Each scene shows the same named points in several views. A view is turned or mirrored, shifted and resized as a whole, has a little noise and may leave points out.
In the rows, zero is written as 128.

Scene 1
View 1
j_182: [116 143  90  77 136 143 172 122 133 114  93  96 158 139 130  84 161  93
 117 135 139 164 146 134]
j_209: [ 95 155 113  60 151 128 136 130 145 134 111 122 164 131 127  99 164 113
  96 120 118 145 126 160]
j_921: [ 71 179 163  65 202 121  92 136 142 140  95 172 172 145 113 126 181 160
  47 136 120 135  78 205]
j_284: [ 98 168 137  96 193 146 137 124 122 106  64 142 165 162 116 113 183 141
  68 167 151 164 100 173]
j_968: [ 90 167 138  80 188 137 125 129 130 119  79 147 168 154 117 112 177 142
  68 151 136 153  99 180]
j_283: [104 149 101  65 140 133 152 128 143 127 109 109 160 132 128  90 162 101
 107 121 123 151 136 149]
j_69: [ 59 154 106  14 133  95 109 134 117 166 107 154 168 118 127  74 124 103
  94 121  78 136 137 160]
j_336: [119 160 122 109 182 160 163 122 132  92  72 112 161 161 121 112 191 129
  85 161 165 171 111 158]
j_258: [ 83 167 136  66 178 127 117 131 139 132  95 147 167 141 119 110 172 136
  72 135 123 144 102 181]
j_789: [ 68 167 140  33 158 104  92 142 164 164 138 152 168 112 121 109 160 130
  77  92  89 116 104 194]
j_231: [ 88 165 134  63 169 127 117 134 148 138 109 140 166 134 121 109 173 131
  75 122 117 139 105 180]
j_536: [ 67 180 157  73 211 126 102 129  97 123  46 186 174 170 110 112 168 160
  42 183 132 158  85 194]
j_445: [102 163 131  84 176 141 135 130 146 118  98 128 164 144 121 113 183 132
  81 134 140 150 103 173]
j_423: [133 142  92  91 133 154 179 124 175 111 132  69 153 124 131 100 183  93
 128 100 143 152 141 138]
j_986: [107 164 125 100 184 150 151 123 121 100  63 129 163 163 118 107 182 132
  79 166 156 170 109 162]
j_201: [110 145  99  57 127 130 148 134 183 141 152  91 157 107 131 101 171  95
 120  78 112 132 137 153]
j_875: [ 99 159 126  68 161 131 128 133 163 134 123 123 163 129 123 111 177 123
  88 109 121 137 111 174]
j_859: [119 154 112  95 161 151 162 125 148 107  99 103 159 144 125 107 184 116
 100 133 149 160 121 153]
j_947: [ 31 176 153   4 172  81  58 145 128 183 111 200 178 119 117 101 138 145
  51 116  65 113  95 209]
j_129: [ 52 187 174  64 223 116  78 134  98 135  50 207 178 165 106 119 168 174
  25 180 123 147  69 213]
View 2
j_947: [127 138 115 180 117 134 109 138 131 133 147 138  91 149 147 118 120 140
 137 164 187 110 106 166]
j_875: [124 144 125 119 116 140 129 136 127 119 124 119  98 148 131 136 134 134
 137 134 169 139 140 128]
j_986: [113 131 117 112  93 125 144 105 143 141 140  99 114 135 137 137 137 140
 134 109 150 150 146 124]
j_284: [115 128 116 122  97 121 144 106 144 145 146  97 110 131 142 138 139 135
 135 115 159 147 141 130]
j_921: [125 126 118 152 116 120 132 124 135 140 153 107  94 132 149 138 139 127
 137 141 187 131 124 151]
j_209: [118 148 123 119 106 143 126 130 132 120 120 125 105 152 128 128 127 142
 137 130 157 138 141 127]
j_69: [118 152 117 149  99 150 107 133 133 123 121 149 108 166 127 108 110 157
 136 146 153 120 125 144]
j_182: [113 151 122  96  92 147 131 120 135 120 111 123 116 156 118 126 124 150
 135 112 135 148 154 112]
j_445: [120 137 122 117 108 131 138 122 135 130 133 107 103 140 136 139 137 134
 136 125 165 144 142 128]
j_283: [119 150 123 112 103 146 126 131 131 118 115 127 106 156 123 127 124 145
 136 126 152 141 145 122]
j_258: [121 136 119 133 108 130 131 123 135 133 138 114 102 141 139 133 132 137
 136 133 168 135 133 139]
j_129: [119 115 108 173 100 106 135 104 148 162 174 100 103 123 161 131 136 134
 134 136 179 126 113 163]
j_536: [116 119 109 155  94 111 138 100 149 159 165  99 109 127 155 130 135 138
 134 126 167 133 123 152]
j_789: [130 145 124 148 125 142 114 147 124 117 129 134  89 153 134 128 127 133
 139 154 184 124 123 146]
j_336: [114 133 120 100  96 126 149 107 141 136 136  94 112 134 134 142 141 136
 135 106 150 155 152 117]
j_423: [120 157 131  77 110 153 134 136 126 104 100 120 105 157 114 139 133 138
 138 116 148 156 163 101]
j_201: [125 160 131 100 120 158 121 151 119  99  99 135  97 164 116 132 127 138
 140 135 160 141 148 115]
j_859: [117 143 124  97 103 138 140 121 135 124 121 108 109 145 127 139 136 138
 137 114 152 152 153 114]
j_231: [123 140 122 131 112 136 128 131 132 126 132 118  99 145 136 133 132 135
 137 136 171 135 134 136]
View 3
j_875: [141 115 140 131 141 125 134 112 118 130 124 121 133 124 120 155 124 117
 121 145 165 135  98 140]
j_789: [133 103 130 158 149 129 137 135 114 117 141 111 137 135 116 173 107 123
 109 145 167 148  98 133]
j_921: [115  99 141 147 143 155 128 130 133 115 112 124 153 129 133 159 128 130
 103 143 171 149 130 144]
j_423: [166 136 146 102 136 101 138  86 107 151 121 124 117 113 114 140 130 102
 143 145 159 118  72 140]
j_129: [100  92 145 159 136 175 126 137 146 127  87 125 164 133 132 148 140 137
  90 137 179 167 155 132]
j_283: [151 126 141 128 136 117 140 104 111 154 114 117 124 124 108 144 128 110
 128 140 164 139  88 126]
j_536: [110 101 149 148 133 167 128 124 141 140  82 126 157 129 128 139 145 131
  98 135 176 162 146 131]
j_209: [145 119 140 133 138 122 138 110 114 146 117 117 129 126 111 149 126 114
 122 141 166 142  94 129]
j_986: [135 121 153 117 130 141 131  97 131 153  83 131 140 118 124 129 151 117
 120 137 170 140 122 135]
j_258: [128 108 142 142 140 141 132 121 126 130 112 121 142 128 123 153 128 123
 111 141 169 147 115 135]
j_859: [148 127 149 110 132 123 133  94 121 148 102 129 130 115 121 137 140 111
 131 141 164 129  99 139]
j_968: [128 112 147 133 135 145 131 113 131 137  98 127 145 123 126 143 139 123
 113 140 170 145 123 137]
j_336: [140 125 157 106 129 137 129  91 131 150  86 134 138 113 127 128 151 114
 127 139 168 131 117 143]
j_182: [157 133 146 117 129 114 140  92 112 167 102 121 121 119 104 133 137 106
 132 138 165 137  87 123]
j_69: [140 112 128 167 139 125 145 129 107 154 123 102 128 141  90 159 115 117
 109 136 169 166  91 104]
j_231: [135 111 140 139 140 134 133 118 121 130 117 120 138 127 121 154 125 120
 115 142 167 143 107 136]
View 4
j_182: [120 123 125 139 170 123 117 125 170 124  81 168 138 145 116 106 101 117
 159 140 101 142 115 155]
j_336: [133 105 136 155 162 152 122 123 163 143 103 146 108 139 121 109 122 133
 146 124 123 132  94 152]
j_69: [123 149  90 101 100  92 113 112 156 118  88 169 142 152 119  93 124 107
 123 144  99 161 136 151]
j_231: [134 122 112 133 118 118 122 130 153 140 104 149 119 155 120 103 134 130
 112 132 101 143 119 138]
j_536: [144 120 112 129  92 151 121  94 148 150 126 135  92 132 128  97 156 129
 119 116 150 148  95 157]
j_875: [133 118 117 137 132 115 122 140 156 139  99 153 123 160 118 105 127 131
 116 135  90 138 120 135]
j_283: [123 125 118 134 151 114 119 131 164 127  85 164 136 153 116 105 110 122
 140 141  93 143 121 148]
j_947: [138 144  83 101  53  97 117 116 140 138 114 148 119 159 124  89 158 124
  82 133 105 160 133 135]
j_423: [121 112 133 154 188 115 121 153 170 129  77 166 140 161 112 113  97 129
 147 143  73 131 120 139]
j_968: [137 116 119 139 122 139 123 118 154 144 112 143 106 144 123 103 139 132
 123 125 122 141 105 147]
j_445: [134 114 124 143 137 133 123 130 156 142 105 148 113 150 120 105 130 134
 125 128 109 137 108 142]
j_201: [122 125 117 137 156  93 121 157 162 125  78 168 147 169 113 107 106 126
 125 146  63 139 135 131]
j_986: [133 111 129 147 148 151 121 113 163 141 106 147 107 136 122 105 126 130
 144 124 129 137  95 156]
j_129: [149 123 103 122  67 148 122  93 142 154 135 129  86 135 129  94 170 134
 102 114 152 151  98 150]
j_789: [135 132  98 120  92  93 119 139 147 138 103 152 128 167 119  98 141 129
  92 139  83 149 134 128]
j_284: [136 111 126 146 135 151 122 112 157 146 112 142 102 137 123 105 136 134
 134 121 132 139  96 153]
j_258: [136 122 113 132 116 126 120 123 153 141 107 147 113 150 122 101 138 130
 116 130 111 144 112 143]
j_859: [128 111 131 150 164 134 121 133 164 137  93 156 122 149 117 110 114 130
 142 132 102 135 106 146]
j_209: [127 125 113 132 137 114 118 130 160 130  92 158 130 153 118 103 120 123
 128 138  96 144 121 144]
View 5
j_859: [157 123 146 132  99 110 130 149 138 108 116 108 103 151 111 132 129 127
 146 116 100 114 114 144]
j_129: [100 141 117 133  68  95  98 145 131 130  95 143 118 130 153  86 118 167
 112 207 131  84 107 158]
j_283: [158 116 143 132 102  94 133 162 124 111 129 129 101 145 126 123 147 123
 140 104  92 117 122 149]
j_201: [162 113 144 137 123  84 128 165 110  84 153 117 109 150 122 121 153 115
 138  84  86 115 142 141]
j_284: [136 131 136 131  81 113 120 143 146 123  97 116 106 144 122 121 118 145
 136 157 114 104 103 150]
j_336: [150 129 144 130  87 123 129 143 151 118  97 104 100 150 109 135 117 134
 146 136 107 111 101 145]
j_423: [174 115 153 134 116 105 138 155 131  94 134 101 101 157 103 141 140 111
 151  80  85 122 126 138]
j_231: [134 126 133 136 100  89 114 156 119 103 128 126 115 142 134 106 137 139
 126 139 106 100 127 146]
j_258: [132 129 132 134  93  93 114 153 124 110 119 128 113 141 135 107 134 141
 127 147 111 100 121 149]
j_986: [146 128 141 129  82 117 126 144 148 124  96 116 101 145 119 128 121 139
 141 145 109 109 101 150]
j_921: [112 137 122 137  88  89  99 149 122 106 115 128 124 137 143  92 125 156
 116 179 122  86 123 149]
j_968: [133 131 133 132  86 103 116 148 135 116 107 122 111 142 130 113 125 144
 131 154 113 101 112 149]
j_445: [140 128 136 134  96 103 119 150 133 106 116 115 111 146 122 118 128 137
 134 138 107 104 118 145]
j_947: [108 128 117 138  94  57  97 168  93 108 141 164 126 127 170  71 151 153
 103 167 114  88 140 159]
j_209: [149 119 141 132 101  90 125 161 120 108 130 130 106 142 131 116 144 129
 134 117  98 111 125 149]
j_69: [142 111 133 130  94  68 125 176 101 123 141 172 104 129 160  98 167 132
 122 118  96 113 129 163]
j_182: [168 112 151 128  96 105 141 160 135 121 119 128  93 146 118 137 144 118
 148  96  90 125 111 150]
j_789: [127 124 127 140 110  67 106 165  97  90 149 138 124 137 149  89 149 139
 116 135 104  95 146 147]

Which points are out of place in each view (at most two, in the order of its rows)? Write - if all are in place.
view 1 -> j_947
view 2 -> j_283
view 3 -> j_258
view 4 -> -
view 5 -> j_921
